Points, in no order, along strands that fork, close into loops and pass close to each other.
In the rows, 100 means zero.
Points whose rows are less than 88.2 apart are linked; no others are. Some points are linked to none.
fuv: [137  83  78  93 105  99  77  87  79  68 145 140  92 122 109 100 117  84
  98 118  87  71  98 131  95 105 130  95  78 120  93  81 106  77]
goziz: [ 84 152 102 116 118 120  73 129 133 121 102 104  66  78 109 121 126  80
 100 130 111 142  87  80 110  58 131  81 113  74 105  96 120  93]
Lumon: [127 110  91  78 110  69 100  94 110  89  82  79  94 107 113  72  67 124
 109  85  92  80 112  94 116 139 119  42 117 122  76 103 131  93]
leke: [ 80  83 117  88  81 122 112  23  77 102 106  86 120 128 102 131  60  94
  55  93  72  86 121 125  77  89 119 110 100  95  80 109 112  92]
Mazul: [110  90  81 116 110 128  95  55  67  78 151 117 108 141 105 121 107  76
  73 116  68  92 110 144  72  92 116 115  64 101 107  75  88  70]
Baro: [ 88 122 120  91 106 121 112  65 103 123  89  56 118 111 124 117  76 105
  85  92  59  99 128  99  89  83 119  89 111  91  67 122 134  88]
faf: [ 91 126  93 122 109 131 111  92  80 115 128 103  82  86  89 102 150  57
  89  87  79 124  91 129  56  95  88 140  90  78 100  83  83 101]
zufat: [101 125 104 101 117  75  88  94  91 111  90 102  85  89  87  88 116 122
 120  67 110  99 103  39  77 127  82  58  99 120  88  91  73  83]
sut: [ 80 115 124  84 116 152  99 100 100  97  91  76 103  99 104 100 100  64
 122  91 103 104  81 147 101  56  93 138  88  69 104 117 135 121]
Gepa: [ 66 112 122 109  73 123 112  71  69 111  87 119 119  68  70 142 116 102
  78 126  98 119  72  81  94  90  94 127 101  58 119  89  83 125]
gem: [ 99  89  94  78  98  86  95  88  87  78 107 149  73  77  69 104  84  90
 107 117 147 109  65 116 113  96 107 112 100 102 141  79 121 107]
zadiv: [ 73  78  98 138  79 103  97  93  99 151 101  99 138 118 142 105 125 104
  79 112  65  73 115  89 116 109  93 105  90 113  82  89  59  70]
pesiz: [119  93  92 115 109  78  98 107 106 119 103 113 124 124 149 110 124 112
  99 107  80  86 111  74 129 126 126  79  90 116  60  91  80  86]
Vesup: [150  73  70  97  99  66 116 113  87  62 114 105  73  66  72  67  99  80
  96 103 115 100  94 147 102 114  75 158  96 115 119  89  85 129]
ven: [ 93  92  86  88  82 116 120 103 100  80  85 126  98 112  89  82  93  64
 128 104 114  96  48 159 112  80 105 113  92  82 107 104 126 111]
rofu: [140  92  69  90  99  91  91 117 102  75 132 128  72 111 119  85 119  80
  99 105  96  80  98 145  97 104 133  77  79 112  89  95 116 104]
falur: [106  94  94 111 116  96 116  75 121 148 105 100 157 131 124 139 112 108
  77  97  55 111 140  71 116 101 131  88 100 101  79  95 114  86]
nuze: [108  88  78 109  77  96 128 113  95  83  90 127 104 115 107  80 109  65
 115 116  98  92  59 161 116  87 102 123  88  90  78 104  93 114]
kibe: [ 94 137  96 116 105 109 103 134 121 109  98 118  81  69  80 106 149  79
 109 130 111 152  59 103 103  87 109 119 107  78  96 105  90 111]
bap: [ 98  88  81 120  76 108 114 100  92 110 100 127 121 126 128 101 116  75
 101 119  82  78  69 141 120  91 113 109  97 107  72  95  86  93]
Rumut: [ 70 108 134 106  95 121 105  79  68 128  75  80 114  72  88 106 109  87
  96  87  79 105  95 104  78  81  88 139  94  75  89 117  90 122]
Suvu: [137  80  84 103 104  73 123 122 106  71 100 105  71  59  54  81  95  89
 101 104 129 118  89 130 106 100  77 156 101 102 144  86  94 134]
gota: [ 93 121 143 105 111 102  96  83  63 115  85  59 109  84 106 102  97  90
 103 100  62 107 119  99  87  88 111 127  90  88  68 132  98 125]
Folik: [109  98 119  91 122 114 120 168 124  87  89  58 111 106 120  65  64 117
 151  89 124 100 119 107 129  81  67  93 116 111 117 155 118 136]
varo: [125  63  90  97  84  83 101 107 117  82  92 114 101 113 124  84  66 107
  91 102 112  59  94 120 120 129 112  65 133 128  77  80 126  95]
mav: [ 77 132 117 115  86 109 107 121  98  96  82 118  92  72  81 121 131  82
 101 154 112 148  56 112 122  86 103 121  97  69 105 109  89 123]
Lov: [ 77 100  94 123 103 104  85 106  93 139 126 104 100  97 111 105 156 104
  87  98  81  85 102  76  78 118  77 124  89 115  90  69  48  57]
dumi: [119 103  64 135 122  72 118 162 143  91  71  57  90  71 119  81  98  92
 124  85 126 111 109  79  98 117  73  88 104  98  90 116  70 139]
mus: [107 106 107 116 118  94 116 166 157  88  67  62 104  78 102 101  60 110
 132 110 143 122 123  75 126  89  83  88 115 109 144 125 100 136]
Bez: [ 93 149 108 101 107  93  98  70  89 113  74  87  76 105  60 107 106 130
 116  69 101 108 107  27  75 110  90  57 107 111  99  97  81  69]
zuv: [100 126 113  77 140 112 114 161 124  88  94  58 108  99 120  57  72 141
 150  70 123 107 129  88 131 101  71  62 118 127 143 148 124 123]
zol: [ 69 121 127 111  75  95 109  48  75 124  55  61 116 116  81 102  79 132
  95  68  71  85 125  45  80 110  77  75 106 106  94 116  71  91]
Miros: [142  96  53 127  97  66 101 152 148  85  88  51  63  65  98  88  92 111
 100  52 110  78 130  86 116 107  92  85  84 112 145  88 101 115]
gefa: [ 72 111 140  94  89  93  99  74  75 106  44  90 118  93  93  89  71 113
 128  85  98  92  90  67  88 104 102  82 107 105  86 124 100 113]
zizo: [106 143  88  83 117  84 108 113 150  97  60  82  97  92 104  77  67 128
 133  85 134 110 100  61 104 140  81  22 128 115 122  93 123  84]
Tam: [ 76  85 104 121  80 105 106 116  80 113 101 138 124  92  87 106 144 107
 102 119 105  91  59  73  95 118  74 132 102  95 108  76  53  90]
Zopi: [106  93 130 104 115  81 116  58  75 126 105  89 151 116  94 136  98 110
  81  92  57 116 139  58 100 107 120 118  85  99  76 105  79 110]
Vato: [136 111 107 104 125  77 101 138 108  89  92  87 118  97 129  94 123  91
 119 115  81 123 105 110 121 110 129 112  91  88  55 136  81 148]
zas: [113 128  84 103 113 126  83 117 112 115 111  86  72 107 129  88 132  68
 104  79  71  94 105 121  82  66 123  89  96  85  86 101 128  94]
varid: [108 101 110  88 109  82  88 114  89 108  94 118  75  71  85  85 109  95
 128  87 119 100  88  82  91 103 101  92  96 112 101  98 108 107]
ripo: [122  67  76 130 105  66 106 149 108  97 105 104  90  90 111  94 103  95
  98 102 128  83  94  95 102 137  67 111 106 117  77  82  55 109]
rifun: [ 91 142 109 107 120 104 104  73 101 128  70  56 120 107 133 102  92 118
  92  91  49  97 123  73  98 103 117  74 105 101  70 122 116  90]
Fam: [ 98 117  96 125 119  84 104 166 137 110  69 103  93  73 104  90 117  99
 128 113 135 141  72  69 101 100  92  95 118  87  88 115  66 134]
fudo: [138 100  82 113 121  68 108 142 101  96  98  90  98  96 133  96 115  94
 107 109  95 112 111  99 117 134 121  93  93 100  49 120  68 133]
lelub: [106 128  95 120 113 115  99 116  91 116 112  90  79  89 102  88 166  57
  93  97  69 124  93 132  79  93 102 142  93  87  79 106  83 106]
bivan: [109  99  78 110 105 132 104  60  62  67 125 122  99 128  99 103 113  67
  94 103  78  88  78 160  83  88 107 120  64  97 105  80 102  90]
bava: [160  90  83  68 126  52  91 109 101  64 118 109  94  97 107 103  92 126
  92  94  94  95 137  79 110 139 126  67  90 118  86 104 119 118]
mupa: [113  90 122 103  97  83 101  90  69  93  79 111 119  99 115  93  94  91
 111 108  84  89  91 112 114 113 123 105  94 108  63 119  93 125]
ninu: [ 79  97  88 101 110 125 127  76  96 153 114  89 103 100 142 108 109  75
  63 105  68 113 135 139  64  74  99 114  97  74  91 100  96 103]
sule: [ 82 148 125  80 100 102  90  66 110 113  83  77  70 103  54 119  83 121
 102  73 101 114 105  38  74  95  96  62 116  92 105  96 118  77]
deram: [ 72  82  92 104  73 135  98  62  95  99 102 117 118 128 108 104  95  88
  99  88 100  67  67 131  92  97 117  95 109 101  98  79 129  77]
Bilad: [ 66 128 136  97 119 132  87 118 108 119  70  77 103  93 106 107  93  98
 130  93 100 113  91  80  99  69  99  99 110  87 102 114 139 112]
zomin: [101 105 110  75 109 103  95 141 132 104  83 103  83  85  98  90  78 104
 137  98 141 112  94 105 123  87 114  89 112  91 123 108 147 113]
viba: [124  92  80 116 107  88 109 187 161  91 100  57  75  69  92  66 104  99
 117  88 113 125 123 105 108  74  66 115  94  88 113 134  93 136]
suf: [ 61  72  97  87  72 116 124  75  79 137 143 107 104 107  83 114 117 113
  55 103 100 101 135  93  48  93  55 124  96  83 125  90  55  75]
mamu: [ 64 136 123 106  79 127 105  81  71  86  79 110 103  70  84 135 112  92
  81 157 109 137  57 113 116  92 106 124  91  54 119 104  92 126]
Papus: [116  93  93 112  98  97  97 115  75  78 129 132 100 104  99  83 152  85
 102 120  90  96  76 135  93 139  83 152  94 117  86  85  48  80]
Kori: [ 75 133 146  91 132 144  81 135 105 103  93  79 106  99 103 108  94 103
 142 100 122 125  93  88 130  60 104  95 111  89 117 125 146 115]
Fid: [102  97 124  97  81  86 103  41  82 112  94  79 118 158  80 131  79 145
  67  99  55  90 143  53 103 112 104  90 103 126  85 104  75  68]
bekog: [ 90  86  96 103 101 107  86  92  60  87 134 125 105 105  90  87 145  86
  95 117  82  89  78 113  64 117  72 149  82 111 110  72  56  61]
dafi: [108 112  92 114 123 112 115  82 109 141 121  96 116 111 142 124 120  74
  63 103  56 114 141 116  85  80 127 101  99  83  83  96 108 100]
Rut: [ 95 103 111  96 101 102 128  48 110 138  92  81 149 127 116 135  83 109
  65  95  55 108 142  90 106 100 129  85 110 100  70 110 125  90]
mab: [ 83 101 112 111  87 104  91 103  82 111 100 142 102  81  80 122 125 117
  95 121 114  98  72  55  90 113  95  97 103  98 110  69  76  86]
Zamel: [ 99  91  99  65  94 112  77  90 103  83 105  86  84 105 107  72  78  88
 119  70 115  80  82 140 106  92 133  83 104 105 103 111 166  98]
Zoku: [ 64  94 103  88 100 123 136  56  66 128 121 102 100 100 113 104 102  84
  61 106  87 120 134 146  50  89  81 124  82  73  97 104  77 107]
lif: [118 103 108  99 120  86  98 153 109  91  83  71 102 102 137  67  96  93
 134 113  90 103 108 118 122  91 108  99  97  95  66 146 103 140]
Saz: [ 64  82  89 101  91 129 115  70  79 115 140 111 108 115  93 115 116  99
  60 103  92  86 123 118  42  90  68 124  77  88 123  71  71  63]
kob: [ 86  88 133 102  92  84  95  67  53  95  63 100 121  90 100  87  69 109
 118  94  87  84  94  88  97 114 107  93 100 111  72 120  86 122]
mibe: [126  78  64 102  74  86 122 144 138  81  97 101  85  93  88  74  73  77
 111  98 119  89  89 156 114  74  88 112  96  87 113 114 122 123]
vif: [ 99  91  81  94 108 116  82  81  80  84 127 143  77 107  74 104 116  79
 112  94 117  92  66 118  77  92 103 108  86 108 123  70 112  76]
dete: [ 99 140 102 107 123  93  78 151 132 111 105 107  61  75  95 104 136  95
 113 132 129 148  85  78 113  84 123  90 109  91 112 108 105 112]
dilun: [ 95 113 121  98 127 103 108 152 104  94  62  63 114 102 133  65  79 111
 151 100 109  98 101  91 113  96  84  86 109 112  86 149  99 133]
Dotan: [121  68  81  81  99  98  67  75  87  68 137 132  82 123 101  87  93 101
  96  97 106  62  93 123  91 105 115  85 108 131 100  79 122  62]
fal: [152  70  93  82 111  72 101 105  87  70 121 139 122 108 103 108 113  89
  96 123  90 101 104 124 117 116 128 116  91 103  76  97  87 130]
Vuv: [ 87 106 111  67  96 101  85 127 140  88 109 100  87  94  93 100  75 109
 119 107 160 122  80 121 132  91 141  81 115  93 141 103 173  94]
Sem: [ 79 134 111  80  93 119  87  61 122 115  99  88  77 107  69 125  83 108
  94  67 113 114  96  64  81  87 109  67 117  87 105  81 145  68]
vivon: [117 107  92  71 106 100  98 135 117  79 118 117  68  81  76  83 111  85
 131 108 141 131  83 147 109  73 118 121  77  81 155 106 132 116]
Suso: [ 81 103 124 111  77  83  98  52  62 116  72  74 124 113 101  98  98 139
  94  82  68  81 121  47  97 121  88  84  97 121  78 115  51  88]
sev: [140 100  70  95 113  60  96 106 122  82  91  73  70  74  92  73  58 119
 107  61 117  83 128  70 100 138  79  63 110 133 134  85 112  91]
ralon: [117  70  94  74 107  55  83  73  95  73  87 103  68  89  68  69  35 122
 106  76 127  86 120  82  98 117  82  87 127 138 122  94 130 106]
Reb: [ 87  87 120  85  71 111  93  19  75  87 107  91 114 139  89 113  63 112
  69  91  72  79 108 105  93  97 127 102 113 111  74 102 127  82]
puzu: [ 70  70 111  88  63 106 105  65  74 133 119  85 106 132  75 103 101 127
  52 102  87  84 154  76  61  93  55 121  98  99 116  93  55  70]
nuko: [108  69  89 116  82  87 107 113  90 101 110 129 120 121 128  96 115  88
  96 124  90  69  76 122 118 114  96 118  96 113  72  91  61  87]
dod: [ 97 122 106 132 119 107  96 116  97 131  90  78  95  83 123  83 148  81
 109  88  72 113  97  98  90  91 106 120 103  90  68 115  80 112]
gifi: [123  92  87  99 119  85 106  97 124 133 105 120 159 138 142 129 130 109
  98  92  67  99 113  60 134 118 130  78  88 104  66  82  95  90]
nad: [ 60 110 144  79  86 120  84  89 105  88  76 101 108  88  81 119  67 103
 108 121 141 114  64 103 129  90 129 101 109  80 122 118 148 112]
zed: [ 89  80 113  90  92 103 133  45  93 137 117  98 140 127 115 139  77 101
  57 105  69 113 153 112  90  89 116 101  99  92  83 110 110 101]
fusi: [ 57  89  95 103  72 130 114  66 108 149 112 106 106 110  95 125 102 112
  63  78  98  97 127  78  65  85  68  82 108  89 109  74 108  64]
zevun: [144 103  78  80  98  84  86 132 134  80 117 109  81 113 136  87 118  92
  95  94  82  88 120 129 118  94 144  57  97  98  82 110 142 110]
gizo: [ 87  91 120  82  98  76  88  87  73  83  89 140  81  72  55 110  75 107
 104 117 139 111  74  83 107 102 106  99 103 105 126  93 105 113]
Paba: [107  90  89 121 109 112 118  74 103 132 133 111 135 122 129 136 125  76
  66 114  59 107 131 120  97  91 123 117  79  94  89  81  85  89]
Ruzir: [161  81 108  71 124  55 110 130 101  62  97  96 109  85 102 101  89  98
 105 107  87 113 127 112 116 110 135  98  81 105  89 125 117 157]
refad: [ 80 103 132  78  91  87  85  74  84  96  62 108  97  95  64  94  70 119
 124  77 119 102  85  60  89 107 101  76 116 107 101 109 110 102]
kisig: [141 108  71 108 115  65  99 135 146  85  84  67  66  56  91  86  76 124
 103  56 126  96 141  66 106 121  92  76  89 122 163  77 116 107]
maf: [117  68  67  91  96  91 111 113 106  70 110 146  83  94  78  97  87  88
 106 107 145  90  68 135 104  99  90 111 108 113 141  63 119 102]
punu: [155 113  59  80 122  53  99  87 119  64  99  69  77  94 106  78  52 136
  88  76  95  78 142  83 109 153  93  38 105 130 117  95 111  92]
goleg: [ 61 113 123 102  84 118 112  56  86 137  74  72 109 102  91 109  77 114
  82  71  82  94 123  65  71  86  80  83 118  91  88 109 106  90]
Podu: [ 84 103 130  91  90  77  83  67  73  85  66 126  93  80  55 104  72 128
 112 106 133 114  87  41  94 111  97  85 111 108 115 107  79 114]
bil: [102 120  65  96  97 125 105 141 131  79 105 114  89 102  80  74 142  57
 137 113 108 135  62 147 107  57  95 122  80  73 112 113 118 112]
nis: [ 76 100 101 142 104 110 116 100  88 153  91  80 118  85 121 102 134  84
  75  96  56 113 113 105  90  96  90 128 101  85  73 107  61 115]
Sozib: [ 88 100 109 107  91 123 117  50  37  90 115 107 107 105  84 107 122  76
  75 101  68 110  83 143  79 109  77 153  81  87 102  90  69 102]
vupog: [ 67  97 107  91  97 131 139  48  52 102 111 107 104  91  86 113 104  77
  67  90  83 114 100 133  52  90  69 155  77  66 110  96  74 112]
nef: [157  56  78  97  99  68 109 114 126  69 104 112 119 117 126 109  65 101
  81 112 107  66 116 113 131 124 121  80 114 121  82  86 124 124]
rafiz: [ 68 107 116 117  75 123 127  87  72 115  87 114 129  72  69 112 150  95
  89 113  82 128  67  95  92 113  73 155 105  62 116  90  68 119]
mun: [122  67  71 102  87  85 111 117 136  85 107 135  87  90  76 104  65  96
  88 107 149  79  82 115 117  98  96  95 123 116 138  60 132  94]
Nok: [ 65  69 107  96  76 122 103  37  44  88 116 112 127 123  81 113  92 103
  68 106  78  67  90 109  72  84  64 153  91  82 126  89  73  86]
beli: [105 101  94  97 104 103  92 100  80  96 111 133  76  85  80  96 133  77
 117  97 112 102  71 109  86 101  98 112  89 101 105  79  97  96]
Tela: [109  82  95  63  90  86  80  81 108  86 107  91  80 104  88  67  57 111
 111  66 122  83  93 116 101 115 119  66 123 121 106  95 163  87]
bupum: [ 75  74 123 119  85  91  91 102  61 114  97 116 131  89  89  89 123 123
 100 103  97  85  78  62  94 141  73 123 100 106  90  91  27  94]
bizat: [105  61  95 120  96  73 104 136  94  90 103 119 110 104 115  86 102  98
  99 117 116  71  77 108 104 136  65 129 104 116  76  71  42  92]
rit: [ 67 122 119  98  70 131  83  50 102 104 110 110  78 101  69 149  76 126
  59 116 118 105  96  63  99  87 118  71 115  84 111  86 111  71]
Febik: [ 94  79 101 126 100  82  86 100  97 133 112 103 137 120 142 114 132 120
  87 116  75  91 116  70 131 130 113  99  84 125  68  84  50  75]
totev: [ 97 113 121  82 115 154  87 137 105  91 102  75  91 113 108  83 109  75
 137  93  96 108  87 141 112  53  95 125  94  81 109 136 138 120]
kotur: [121  92  63 133 113  65 110 162 137 104  96  84  77  79 116  84 109  91
 108  86 125 100  98  94  98 126  76  99 106  96  72  96  64 125]
rapor: [134  84  54 133  75  81 109 162 165  78 107  56  78  60  71  69 106  87
  98  82  93 111 112 124 123  80  68 138  74  85 113 129  85 124]
melop: [ 93 116  85 129 123  77 112 153 131 101  51  72 102  77 130  81 107  93
 139  91 129 125  92  60  89 113  82  82 117  99  85 113  52 135]
Tavoz: [ 72 117  93  93  92 141 103  59 131 131 115 108  86 114  88 131  89  99
  69  74 112 110 110  78  63  76  95  76 114  84 109  61 133  58]
vugo: [ 87  95 103 140  89 109 119  93  92 140  99  89 135 106 121 106 139  75
  72 119  49 125  98 125 121 107 105 144  94  87  73 112  60 120]
Neso: [124  87 121  90 117  87  94  55  74  98 120 125 137 128  86 135 103 106
  88  98  67  96 124  71  99 102 133 116  85 111  81  94  89  91]
seluf: [113 115 136  99 118  86 103  68  68 108  96  74 128 100 102 126  92 101
  94 102  55 114 128  81  91  97 132 111  84  94  64 123 105 114]
Tafi: [129  78  96  98  98  68 108 116  93  84  83 105  94  88 116  78  75  89
 111 106 106  79  98 127 114 108 109  97 108 113  83 110 101 134]
Mim: [140  76  45 118  70  75 129 145 149  74 104  92  87  81  76  75  91  71
  93  95 107  93  99 147 116  79  76 124  88  92 105 111  96 115]
lonis: [ 81  99  82 115  99 117  85 111 107 118 130 137 102 104  98 112 153  93
 100 103 100  79  77  84  76  91  88 107  88 109 107  53  75  46]
ziso: [ 85 111  86 129 118  91 102 112 114 136  49  71 124 109 160  79 114 112
 124  90  81 101  99  69 118 108 107  77 108 103  58 120  68 105]
Zisum: [111  70  85  91  87  80 105 113 141  90  80 114  97  88  85  92  52 104
 107  89 153  85  83 104 114 110 102  66 139 119 121  68 145 101]
Bomo: [ 94  80 108  97  85 102  81  59  50  87 110 126 108 115  94 101 105  95
  94 104  85  71  83 110  88  95 101 117  90 118  89  87  84  77]
Dimi: [ 75  87 118  98  72 113  82  71  79 101 102 132 113 102  67 126 106 126
  87 113 108  79  85  56  85  91  84 105 103 101 120  71  79  68]
Sono: [165  86  66  82 141  47 103 106 112  56 113  94 118 102 111 125  76 130
  90  86 100  96 144  59 111 154 108  67  89 110  98  80  92 118]
zag: [ 88 118 115  97  93  92 101 133 105  90  85 112  79  68  82 114  93  94
 110 158 141 138  66 119 139  88 114 104  96  83 118 115 105 121]
Lize: [ 82  84 123 121  85  76  88  82  60 108  88 100 127  99 110  95 108 124
 101  97  89  81 109  58  98 138  88 107  92 120  72 104  32  96]
Rog: [ 57  75  95 119  72 146 113  67 100 133  92 112 130 118 113 118 101  88
  76  89  86  71  86 128  93  81  96  99 107  86  96  83 116  77]
Kamaf: [ 70 124 136  89  97 107  78 122 104  90  91 100  79  84  99 118  69  97
 108 152 144 122  75 123 148  87 127 101 101  84 118 127 129 113]
kiv: [ 80 129 139  72 110 133  61 111 127  97 110  74  86 100  96 115  86 105
 110 117 144 125  89 102 132  81 137  75 111  83 124 116 173  86]
giz: [119  88 117  91  99  81  81  55  77  97 114 118 123 134 106 123  87 121
  89 105  71  84 117  73 109 114 130  86  97 126  66  97  96  69]
nezar: [118 129  88  84 116 104  75 129 122  97 110  84  75 112 137  84 131  92
 100  86  71  91 117 112 105  90 138  61  95 101  80 119 147  94]
papo: [101  83  97 104 108 125 109  56  82 104 148 114 135 135 104 138 108  81
  63 123  67 102 129 127  78  93 118 130  72  99 101  81  80  75]
gal: [118 110  83  92 105  90 106 177 151  96 108 100  69  72  78  67 123  86
 127 108 130 142  98 116 111  76  86 124  98  81 109 124 100 126]
bobis: [ 88 110 126  87 115 143  83 157 127  98 107 100 103 116 106  99  97 109
 151 113 133 134  82 108 148  48  91 107 114  90 120 142 138 130]
fegu: [ 81 100  90 123  97 127 113  82  73 124 140 104  98  98 102 113 136  75
  67  97  72 100 111 115  56  99  74 136  90  95 110  74  68  77]
kope: [125 100  87 126 113  86  99 136  95 100 120  99  81  83 113  83 148  89
 105  97  90 115  95 104  96 143 106 119 100 104  55 109  54 119]
kaz: [122  93  76  90 102 106  96  76  61  52 116 128  78 118  97  76 116  73
 114 108  95  97  76 166  97 100 113 120  68  98 109  99 110 113]
dil: [ 91 108 116 118  95  86  86 101  75 127 100 116  90  91  83 100 127 118
 109  83 109  93  95  39  77 118  84  91  98 112  87  81  65  80]
Kobov: [100 103 109  80 111 134  90 166 128  96 111  92  93 117 106  67 107  91
 150  96 115 124  92 126 134  47  84 119 104  86 114 149 132 131]
paz: [146 110  94  78 124  66  94  91  96  85 101  95 104 110 114  97  94 116
  99  96  82  93 120  80 110 134 133  53  98 112  69 110 121 100]
rukig: [ 63 104 110  88  62 131 102  40  98 104 112 109  82 108  69 157  78 135
  36 116 124 105 112  64  79  82 100  91 110  66 125  90  90  85]
Besor: [110 126  71  89 101 107 108 162 141  76 113 113  79  86  68  68 138  71
 129 117 124 164  82 137 113  71  84 136  92  74 109 121 102 118]
nela: [ 62 143 109 111  95 132  75 101 116 107 101 100  74  77 106 135 103  85
  75 139 118 122  78 109 117  75 136  82 102  74 116  94 127  90]
Toka: [ 66  80 117 103  68 105  83  68  65 116 101 102 111 114  64 113 107 129
  79  96  83  68 112  50  72  92  66 121  98 101 115  85  59  75]
naf: [ 58 135 112 105  72 122  65  70  80  99 102 106  60  79  90 132  88 103
  66 140 122 101  85  90 116  93 127  71 104  84 112  93 112  79]
tis: [105 117 129 111 116 101  97 168 134  93  96  76  88  83 111 104  63 124
 129 141 154 144 120  94 147  82 104  84 120 104 142 135 114 126]
vesev: [151  55  79 118 101  59 111 123 107  73 102 102 110  99 117 109  63  93
  79 114 105  66 113 119 127 121 101 104 102 118  83  95  90 129]
lom: [ 90  96  96  74  96 126  91 104 112  86  96  99  94 110 105  81  94  70
 128  85 125  88  67 150 103  78 127 102  94  88 110 107 155 102]
Bobil: [ 91 127 137  81 127 113  87 150 123  92 106  79  91 104 112  95  71 139
 143 112 149 138 112  86 147  93 110  74 120 105 147 129 144 109]
mavo: [116  77 104  88 113  85  62  65  70  67 141 137 106 131  94 110 104  96
  90 128  74  75 106 108  87 101 112 127  86 130  88  83  84  64]
tuz: [ 84  79 109 103  83 119  99  41  42  75 118 112 127 124  96 112 107  86
  75 119  67  83  94 124  83  99  85 153  78  97 103  91  68  86]
tude: [ 95 120 100 127 114  99  97  83  95 144  71  73 113 101 134  97 112 114
  97  87  67  94 112  70 101 107 105  72  98 107  65 109  90  91]
luviz: [119  95 102 111 104  79 120 149 103  93  74  93  90  74  87  67 104  81
 125 107 112 116  82 130 107 107  77 133  97  92  75 117  83 139]
bubo: [103  57  98  93  83  87 100  92 110  93  80 117 107 105 100  78  49 109
  99  88 131  64  78  99 108 124  89  64 141 126  95  81 127  90]
vuz: [125  66  82  85  77  94 110 147 139  77 102  83  84  92 103  65  65  93
 103  85 108  84 110 165 122  73 108 109 101 100 131 126 141 126]
Tig: [ 63  74  95 135  69 122 110  89 102 155  97 108 139 121 131 106 122  91
  83 105  75  69  95 110 113  87  86 104 105 103  93  85  84  81]
gozub: [ 86  82  86  97 100 113  83 101  99  83 125 158 100 114  91 113 127  99
 103 119 122  78  65  97  76  94  89 105  94 114 122  55  97  44]
memu: [ 92 113  78 114 102 135  93  90 100 125 117 112  80 112 114 109 132  70
  96  80  87  84  98 117  78  82 107  90  96  97  92  70 119  76]
Ziru: [ 71  90  93 100  92 120  88  73  73  88 139 118 106 113  78 114 136 105
  80 111  90  90  92  95  42  91  69 138  78  94 136  61  71  39]
meso: [106 121 113  75 129 115 102 172 145  99 111  71  93 102 112  75  75 144
 135  81 133 127 132  95 139  90  95  66 123 110 161 127 144 104]
Tufef: [107 116 108  87 120  87  87 146 121 106  88  98  74  77 103  75 109  98
 135  90 120 107  98  88  93  93 104  88 102  99 107 110 122 117]
zum: [111 119  98  82  96  89  95  68 108 101  82  83  97 123 107  73  68 133
 113  78  90  82  87  76 103 140  98  35 123 129  72 100 127  68]
nedi: [105 100 117  89  88  88  83  53  79 103 101  97 100 145  91 115  88 132
  84  88  69  75 120  63  96 114 102  77 105 133  68  95  90  53]
birot: [ 93 129  94 108 130  94 110 163 157  89  58  66 112  83 123  91  74 110
 145 105 148 119 111  61 110  98  83  57 122 102 120 116  97 123]
nuliz: [138  69  75  77 102  76 102  82  66  52 113 123  73  87  84  67  87  79
 103 111 104  92  91 164 106 102  99 134  91 114 119  99 111 132]
savuk: [ 57  93  96  83  74 141 116  42  78  80 121 128 108 112  71 152  90 121
  44 121 114 100  90  89  76  80  87 116  94  60 144  84  90  84]
Fupe: [ 65 129 147  97 125 134 106 104  86 128  82  71 108  74  95 112 103  86
 114  91  88 127 100  92  82  71  75 132 100  70 101 113 109 120]
tanu: [ 73 100 107 113  81 119 107  68  89 148 103  98 102 103 102 112 108  98
  76  77  76  87 122  80  73  87  85 102 103  99  90  90  93  77]
sel: [112 134  75  99 128  80 116 136 159  92  55  58 104  82 121  81  68 119
 132  82 130  95 111  71 110 124  70  36 120 112 128 102 104 106]
vez: [100 123 110  93  84  91  96  54  93 107  79  82 101 133  92  89  79 142
 108  76  70  79 102  60 101 124  88  53 117 130  75 102 101  53]
Dovev: [ 64  81 102  96  71 127 111  50  58  85 113 132 126 105  69 126 108 112
  73 113  96  91  78  94  74  86  66 143  90  67 143  78  79  86]
tomib: [127 101 101 118 111  90  88 102  75  95 133 112  90  95 108  97 156  84
  91 104  75 109  91 108  88 143 113 137  92 108  63 100  57  99]
gezi: [110  77  85  65  85  86  68  66  99  72 114 121  75 119  92  73  67 110
  98  77 115  69  86 109  96 113 111  71 126 138  96  76 144  67]
Zafa: [131  81  89  97  92  86 111 175 148  78 100  64  78  79 112  69  75 105
 106  83 100  91 133 132 123  74  85 106  89 101 123 133 117 131]
vumos: [105 128  93  94 120  78 101 105 120 107  71 102  84  83 102  81  94 117
 133  74 127 102 101  48  94 131  88  41 109 118  99  89  95  88]
losi: [ 79  81 112  87  74 120  92  50  83 100  92  97 107 120  91  97  70  93
  94  74  97  72  73 113  93  95 115  92 111 103  79  99 140  82]
Tesi: [158 111  48  93 134  56 101 107 126  55  91  57  93  89 112 110  73 130
  89  82  90  86 152  81 120 151 103  45  86 118 115  98  99 116]

A fork is a point with three links, a tip a point with one. Leave the first point through the second and follow the links. Name the first fork or tip that comes.
Fam, melop => fuv
goziz, nela => tuz
Nok, Dovev => mav
Zopi, seluf => sut
Bez, sule => mab
zed, leke => Rut
vif, beli => kiv

A piece is two or more points that can be reached from each other along the links. Count, over all rows, the pieces, the separate loops (a circle has one, a figure eight two, a Y none), the forks (points with three links) and the tips (points with one).
pieces => 7
loops => 5
forks => 9
tips => 13

A tip is a point with one link. Name the tips that can be reached along the links from each point below, in the order of the rows.
puzu => vugo
Neso => sut, Miros, Fid
ven => Suvu, Fam, nad, rafiz, memu
deram => ziso
beli => Lov, kiv
Besor => bil

Name the points in between on the shortest way along the links from the first point to the second, in order.
zag, rit => mav, kibe, dete, goziz, nela, naf
Kobov, zum => bobis, Kori, Bilad, Fupe, Rumut, gota, seluf, Zopi, Neso, giz, nedi, vez
meso, faf => zuv, Folik, dilun, lif, Vato, fudo, kope, tomib, Papus, bekog, Ziru, Saz, fegu
ven, savuk => lom, Zamel, Tela, gezi, Dotan, fuv, mavo, Bomo, tuz, Nok, Dovev
deram, falur => losi, Reb, leke, zed, Rut
